Points on a hilly landscape, in no order, each with its height.
From any point a ball rolls to the lowest of the 3 points nearest to it. It stops when none of these is lower. Distance is the straight distance between rows; heights are no part of it.
Q860 (h 12.2): [ 27  12   3 -13  16   4  15   5  -4 -13  22]
Q421 (h 19.5): [ -5  -7  20  -3  -4  18   0 -13  -3  -5 -24]
Q102 (h 52.0): [ -2  -1 -19  -6 -14  11   5  -5  -3  -9  32]
Q259 (h 25.1): [  4   3  -1   0   7  16  -8   2 -21  -2 -34]
Q276 (h 33.2): [ 37  29 -19   9  17 -14  -4  10  17 -14  -1]
Q960 (h 23.0): [ -9  -5  17  -6  24   1   0 -17 -22  11 -18]
Q462 (h 21.0): [ -4  -4  16  -4  13  11   0 -15 -17   2 -30]
Q605 (h 11.3): [ 35  20   1 -11  16   0   9   6   0 -13  17]
Q702 (h 65.6): [  6  -6  -1   6 -16  -4   0  22  36  -1  11]
Q658 (h 26.6): [-10  -3   4  -2  29   0   0  -3 -30  17 -12]
Q763 (h 40.8): [-20  -8  -3   0 -26  -4  -4 -26   4  -6   5]
Q307 (h 51.1): [-15  -4 -14   2 -23   3  -1 -23  -3  -6  19]
Q956 (h 34.1): [ 22  14 -18   4  -2 -16   3  22  14  -7  19]
Q992 (h 71.3): [ 13   7  -4   9  -5 -11   1  27  35   0  14]
Q365 (h 40.4): [ -3 -11  12   6 -22  11  -2   7  29  -8   0]
Q187 (h 35.8): [-23   3  -7   3  30  -7  -8  -2 -30  26   8]
Q17 (h 50.2): [-17 -12   7   4 -26   6  -4 -16  18  -6  -2]
Q328 (h 25.4): [ 17   9 -18  -5  -9  -4   4  14   6  -6  26]
Q546 (h 23.5): [-16  -8  26  -5  -1 -12   2 -32  -4   6 -17]
Q135 (h 22.5): [ 17   6  -1 -15   9  11  15   1  -8  -8  29]
Q875 (h 19.9): [ -7  -5  21  -4  15   6   1 -16 -14   3 -27]
Q970 (h 32.1): [-19 -11 -17  13   6 -19  -4  18  -9  28 -12]
Q139 (h 26.2): [-13  -8  28  -8  14  -4   3 -24 -11  10 -17]
Q156 (h 55.6): [ -4  -7  -2   7 -22   4  -2  11  25  -5  12]
Q335 (h 16.6): [ -8  -6  24  -3   0  10   1 -19  -4   0 -27]
Q945 (h 55.4): [ -7 -10  -4   5 -25   2  -2   6  19  -6  13]
Q464 (h 37.0): [  5   0 -15   2 -17  -6   2  16  16  -4  22]
Q520 (h 43.7): [ 26  17 -19   9   4 -23  -2  24  25  -3  10]
Q729 (h 13.4): [ 26  13  -5 -10  12   6  10   9  -3 -11  22]
Q633 (h 26.3): [-20 -10  10  -4 -18  -9  -2 -34   0  -2  -8]
Q404 (h 7.8): [-16 -11  22  -5 -10  -1  -1 -24   0  -1 -20]
Q600 (h 34.3): [-19  -5 -17   7  18 -15  -6  11 -22  27  -4]
Q518 (h 19.8): [-14  -6 -17   9   2 -19  -5  20 -17  22 -21]
Q509 (h 27.0): [ -4  -5  16   4  -5  26  -3   0   6 -11 -28]
Q808 (h 35.2): [-17  -5  30  -8  24  -9   2 -26 -16  17 -10]
Q408 (h 18.8): [ 17   9 -16  -8   2   4   7  11  -4 -10  29]
Q448 (h 34.4): [-19  -2  19  -2  36  -3  -2 -15 -24  23   2]
Q342 (h 48.0): [ -3  -3 -10   4 -26   0  -3   3  11  -5  22]
Q123 (h 46.9): [-13 -12   8   5 -24   7  -5  -7  20  -7  -5]
Q911 (h 54.7): [-11  -5 -16   5 -26   5   0  -7   3  -6  20]
Q483 (h 32.7): [-15  -1 -15   8  21 -10  -8   6 -30  23  -5]
Q677 (h 15.8): [  3  -8  11   7 -14  17  -6  18  36  -8  -2]
Q318 (h 13.1): [ 35  26  -7  -3  15  -5   4  10   3 -16  10]
Q214 (h 6.4): [ 28  13  18 -20  15   2  17   0  -1 -16  21]
Q800 (h 46.0): [  2   0 -19   0 -16   2   5   8   4  -7  32]
Q62 (h 35.9): [ -4 -10  17   1 -16  21  -6  -3  15 -10 -18]
Q183 (h 37.9): [  9   5 -14   5 -15  -9   3  19  19  -3  21]
Q750 (h 30.3): [ -7  -1 -16   3  16  -7  -7   7 -29  19 -18]
Q634 (h 22.4): [ -4  -1   7   1  14  10  -6  -7 -21   3 -27]
Q415 (h 39.2): [ 22  18 -19   5   0 -18   1  24  20  -4  13]
Q866 (h 22.6): [ -2  -4  15  -1   1  21  -3  -8  -3  -9 -31]
Q191 (h 34.2): [ -1   4 -17   2   7  -6  -8  10 -24  10 -31]

Where does a ball stop that starts at each point below?
Q156 -> Q677
Q956 -> Q605
Q183 -> Q605
Q911 -> Q464
Q763 -> Q404
Q808 -> Q404

Two balls start at each pair of points below. Name the first point that both come to, or write -.
Q276 / Q520 -> Q605
Q62 / Q259 -> Q335
Q992 / Q123 -> -
Q462 / Q307 -> Q404
Q415 / Q135 -> -
Q702 / Q509 -> -
Q866 / Q658 -> Q335
